A landscape with many peaks, sampled at points; each row gives a point and its height.
A climber steps from a point to the highest of its 2 nearest points, and stops where none of them is higher. Distance is the straight distance between rows; heights are no part of it.
lukir: [149 158 138 159 123 168 160 163 179 120  83 127 111 116 163 160 130  82
  97 132 123 153  95  90  81]  h=483
Paze: [148 135 139 146 125 165 156  83 138 131 114  91 129 146  90 114 112 131
  81 151 184 165 141 165 110]  h=405
mil: [ 97 126 109 124 115 136 122  82 156 143 131  83 106 153 111  78 175 181
  88 112 181  89 178 153 118]  h=308
Zumi: [145  69  98 112 125  93  88 150  97  79 156 138 144 153 180 160  83 135
 107 130 133 128  97 184  94]  h=409
rorir: [115 123 131 166  86 114 125 115 117 131 101 151 117 121 117 122 173 102
 183 123 121  87 126 143 139]  h=177
lof: [165 107 149  78 106 167 144 102 169 174 180 114 127 136 103  99 159 127
 127 139  75  84 168 126 121]  h=542
giku: [110 105  55  65 121 156 105  89  91  92 149 106 143 148 169 105 177 156
 100 145  46  68 147 131 130]  h=242
mel: [138 144 141 161  94 168 143 109 111  94 109 131 165  68 109 129 126 128
 120 101 123 110 127 120 114]  h=325
Bor: [173 178 166 157  67 107 141 162 116 106 145 121 106  73 108 109 101 101
 150  66 135 112 121 105 170]  h=415
zorev: [113 156 140 115 185 155  71 105 119 122  93 127 113 192 173 125 117 151
 123 165 150 188 147 140 125]  h=516
Zez: [122  90 164  99  71 160 125 137 151 156 134 116 153 131  91 158 136 116
 137 151 145 103 163 110 117]  h=646
Buk: [ 96 108 115 102 175 163 108 160  68  91 131 145 147  82  98 147  89 146
  90 135 136 193 145 106 118]  h=763
sila: [ 85 109 106 197  99 112 131 122 142 103 119 140  93 167  87 143 137 111
 100 104 199 103 109 179  65]  h=109
tedo: [105 149 137 169 103  79 142 119 134 147 113 126 118 152  75 156 148 130
 141  80 197 108 128 155 109]  h=134
venas: [ 92  59 137 102 135 155 131 188  93 121 131 143 143 106 104 170 100 149
 119 162 130 174 155  50 127]  h=680
Gef: [126 153 107 155 132  96 123 118  95 183 174 120  97 190 108 163 123 174
 173 132  89  96 113 105  43]  h=712
vare: [ 98 171 122 167 124 188  99  95 173 143  94 161 126 118 115 139 198 109
 105 101 164  94 147 150 121]  h=410
radi: [123 152 119 112 127  98 110 184 143 154 164 140 123  89 137 132 163 103
 158 132 129 154 111 114 138]  h=667
lugu: [144 113 118 135 128 134 171  84  91 126 174 106 120 167 131 112 115 119
 156 139  86  94 130 114 114]  h=583
Maput: [126 172  86 188 144 171 138  51 126 125 124 130 138 157 124 136 179 155
 105 108 142 115  97 132 110]  h=268
rivo: [135  86 149 123 142 127 144 139 145 127 109 133 120 124 153 128  98 127
 152 150 113 131 121  85 169]  h=424
gaf: [113  79 106  72 127 109 115 130 144  98 124 105  82 131 133  73  99 141
 131 149  87 160 139 175 126]  h=326
Guve: [143 163 140 141 114 117  99 154 143 110  41 145 128  95 167 115 129 135
 151 111 110 153 117 108 139]  h=375
legef: [110  81  92  75 135 102  96 177 138 139 154 166 134 114 166 180 162 117
 118 125 114 111 130 153 158]  h=644
zubu: [172 152 163 171 138 143 180 130 168 114 127 122 138  93 121 122 106 100
  97 118 134 181  76 126 146]  h=499
rud: [132  54 187 103  91 155 110 151 125 159 134 159 150 142  97 159  98 135
 149 200 130 105 131  98 128]  h=683
ragil: [135 143 149 155  81 121 162 151 186 144  51  86 117 111 110 158 102 121
  96 139 151 166 104 106  96]  h=536
Bep: [137  92 124  46 102 174 138 124 155 121 162  83 128 152 118 113 124 111
 133 161  32  95 146 103 109]  h=510
lugos: [159 152 142 163 104 158 175 168 131 131 109 110 100 124 157 148 101  89
 139 123 116 190 109  62 123]  h=445
ponuf: [175 128 168 160 132 109 189 183 147 137 117 115 113  86  99 155  91 137
  91 133 181 181 106 100 155]  h=543
Besud: [138  85 131  65 106  65  95 187  95 122 185 116 131 126 107 140  63 140
 162 166 106  89 110 105  85]  h=462
govet: [ 80 168 109 132 167 199  97 123 163 133 132 156 147 125 106 153 184  80
  79 119 174 135 142 154 144]  h=501
lop: [129 195 131 197 128 151 129  84 137 158 108 128 154 117 105 151 170 143
 129  87 159  95 124 115 134]  h=329
Pekan: [147 165 172 153  79 111 153 209 167 156 114 138  96  68 129 146 134 109
 124 134 192 167 102 111 167]  h=580
Pesan: [119 108 134 112 116 119 160  84 153 136 118  71 126 157  64  88 134 164
 105 162 166 126 183 131 129]  h=357
Sotas: [140 171 136 145 115  93 122 186 152 158 133 149 118 112 120 145 130 106
 119 135 183 152 101 145 115]  h=622
Bege: [147 118 133 101 165 104 200  99 110 161 156 106 118 122 102 138 127 164
 157 149  86 108 136  99 116]  h=628
Gabap: [107  57 145  91 128 147 126 173  85 140 138 145 130  99  77 145 106 156
 146 204  90 112 152  86 150]  h=734
lak: [111 169 125 182 173 199  89  51 109 130 124 147 124 181 134 121 155 134
  73  84 164 113 148 151 117]  h=275
Gif: [128  89 122 109 119 158  81 113 101  65 137 120 171 137 153 123  81 132
 120 137 107 126 103 140 120]  h=355
Legi: [107 110  95 111 154 105 133 151 184 111  74 135  65 107 118 102 137 134
 145 142  93 180 132 148 110]  h=381
pogu: [114 145 118 123 153 109 147 111  56  91 121 136 174  99 173  95 122 141
 154  93 116 107 125 117 217]  h=300
Kiko: [104 109 114 137 128 136 167  61 107  91 111  87 163 149 129 116 138 138
  94 124 173  92 132 161 170]  h=203
tos: [139 170 127 158 137 144 110  88 161 120  53 157 113 108 161  71 152 112
 145 114 106 127 126 159 135]  h=289
Bel: [ 94 155 118 143 177 166  72  96 153 109  98 137 110 209 142 123 147 136
  74 137 180 132 147 165 136]  h=394
Tila: [117 112 155  83 163 130  61 144 136 127 113 136 132 168 190 114 121 107
 131 156 137 172 143 145 163]  h=614
devoz: [109 121 124 134 153  99 146  75  79  94 133  97 167 153 170  92 100 149
 123 113 132 136 125 154 210]  h=250
pugo: [102  62 105  58  92 101 103 149 137  90 130 100  90 143 121  75 127 103
 165 131  72 105 163 122 136]  h=293
tanu: [133 166 127  97 157 114  95 133 187 180 177 141 115 130 151 120 171 125
 143 102 114 140 133 132 128]  h=617
vuf: [120 145 108 126 186 121 102 110  73 119 144 178 177 123 174 116 141 154
 140 120 119 124 128 141 186]  h=356
sar: [151  91 107 138 174 105 187 140 103 127 125 155  97  90 127 138 115  97
 126  84 115 164 143 145  92]  h=39
dig: [ 79 166  96 126 139 160 126 151 153 154 181 130 157  99  94 164 176  92
 104 121 176 148 131 118 121]  h=567
nif: [151 118 161 111 151 106 126 113 129 137 147 111 163 121 148  87  86 146
 166 181 101 144 120 112 185]  h=461
Dor: [100 129  39  98 165 148 114 131  64 105 143 124 126 137 145 134 164 156
 116 151  55 129 131 135  99]  h=206
bup: [178 154 178 178  88 160 147 142 115 124 122 161 141  46  81  99 126 105
 151  75 116 110 137 118 153]  h=377
vef: [143 183 140 165  91 133 114 108 121 121 142 100 128 158 109 115  87  90
 135  87 149 155 126 127 122]  h=490
nedal: [138 105 126  43 118 105 142 153 126 113 172  85 145 160  88 137 105 129
 146 145  70  87 137  97  79]  h=485
kulo: [151 155 132 143 120 140 130 108  84 137 193 115 140 147 103 131 126 117
 149  95 118 117 122 125  98]  h=540
nulu: [122 119 134 171 115 128 153 137 129 128  98  97  81 133 133 124  82  80
 160 135 128 181 139  86 160]  h=411
kopo: [189 168 161 159  75 109 162 112 124 122 130  79 133 130  93 128  91  98
 141  49 140 129 149 101 122]  h=449
nulig: [155 179 152 172 118 109 139 134 111 208 169 128 149 185 121 178  99 165
 153 122 145 117 113  92  62]  h=659
tez: [ 93 160  84 129 157 110 129 155 132 103  72 139 106  73 157 106 148 136
 149 145  96 151 123 130 133]  h=451
rufe: [181 160 161 166  78 107 161 159 162 152  85 121 126 109 135 166 112 155
  78 125 169 123  70 102  76]  h=578
noku: [157 140 128  98 135 106 135 107 113 190 158 128 123 153 111 158 142 168
 168 167  87  74 130  96  93]  h=664
padu: [110  76  88  49 120 140  93 132 109 110 160 128 108 134 141  92 150 127
 126 113  52  93 174 147 136]  h=271
bet: [150 153 137  82 123  90  80 125 178 149 156 109 127 149 178  88 139 136
 165 122 100 121 104 126 151]  h=566
kab: [133  51 116  83 139  95 109 172 128 108 123 162 124  62 149 119 131 131
 121 125  76 123 118 157 174]  h=596
som: [153  84 122 168 164  78 170 110  90  91 112 176 126 106 130 139 120 109
 104 103 139 126 108 170 102]  h=55
soz: [ 85 106 118 127 122 117  94  64 133 100 131  94 130 187 116  96 147 150
  89 114 209  75 169 171 154]  h=255
fif: [177 178 162 174  96 141 178 112 132 177 114 100 160 146 134 177 109 140
 128 133 155 107  76  92  70]  h=616
fimul: [ 87  99  94  85 142 126 119 156 131 120  62 178 119  64 147 114 160 155
 130 137  59 117 142 137 158]  h=533
tif: [112 179 122 138 207 125 103 139  67  79 128 172 145 123 187 123 115 135
 120 117 147 175 120 124 169]  h=437
Sak: [178 118 157 175 125 162 179  95 147 132 110 105 153 134 126 140  87 116
  86 119 142 180 120 127 101]  h=453
Petet: [104 140 116 171 111 141 134  93 127 138  70 154 106 119 162  83 146 102
 176 149  87 117 118 155 189]  h=218
samas: [ 78 167 131 106 196 188 113 163  89  62 116 158 148  93 147 109  81 149
  94 141 133 191 130 123 152]  h=587
tizu: [107 105 111  94 161  93  78 147 155 159 127 177 129 149 196 153 143 128
 147 164 139 125 117 132 153]  h=702
gilo: [125 100 102 171 150  92 122 111 124 111 156 173  99 139 103 142 143 131
  92 118 150 114 104 214  85]  h=80
botu: [142 112 174 175  88 111 131 100 118 156 100 157 141 145 105 134 136 114
 164 101 185  98 147 131 158]  h=155
Bibud: [ 69 110 107 101  99 139 118 156 163 144 148 126 146 141  98 170 170 112
 124 140 174  91 129 129 101]  h=609
viz: [129  82 117 101 121  79 120 180  84  94 203 123 133 136 148 172  77 119
 134 143 126 130  91 131  98]  h=441
rupom: [161 161 146 113 122  76 121 118 139 147 121 109 102 119 139  71 125 137
 175 134  98 144 144 134 163]  h=515
Rotus: [142 121 150 110 136 105 139 120 178 185 175 103 131 139 110 129 166 123
 133 113 133 107 136 139 107]  h=575

Where does a climber stop that starts at each point below?
Maput => Gabap
devoz => Buk
Zumi => tanu
Gif => tanu
mel => Gef
nulu => Gef
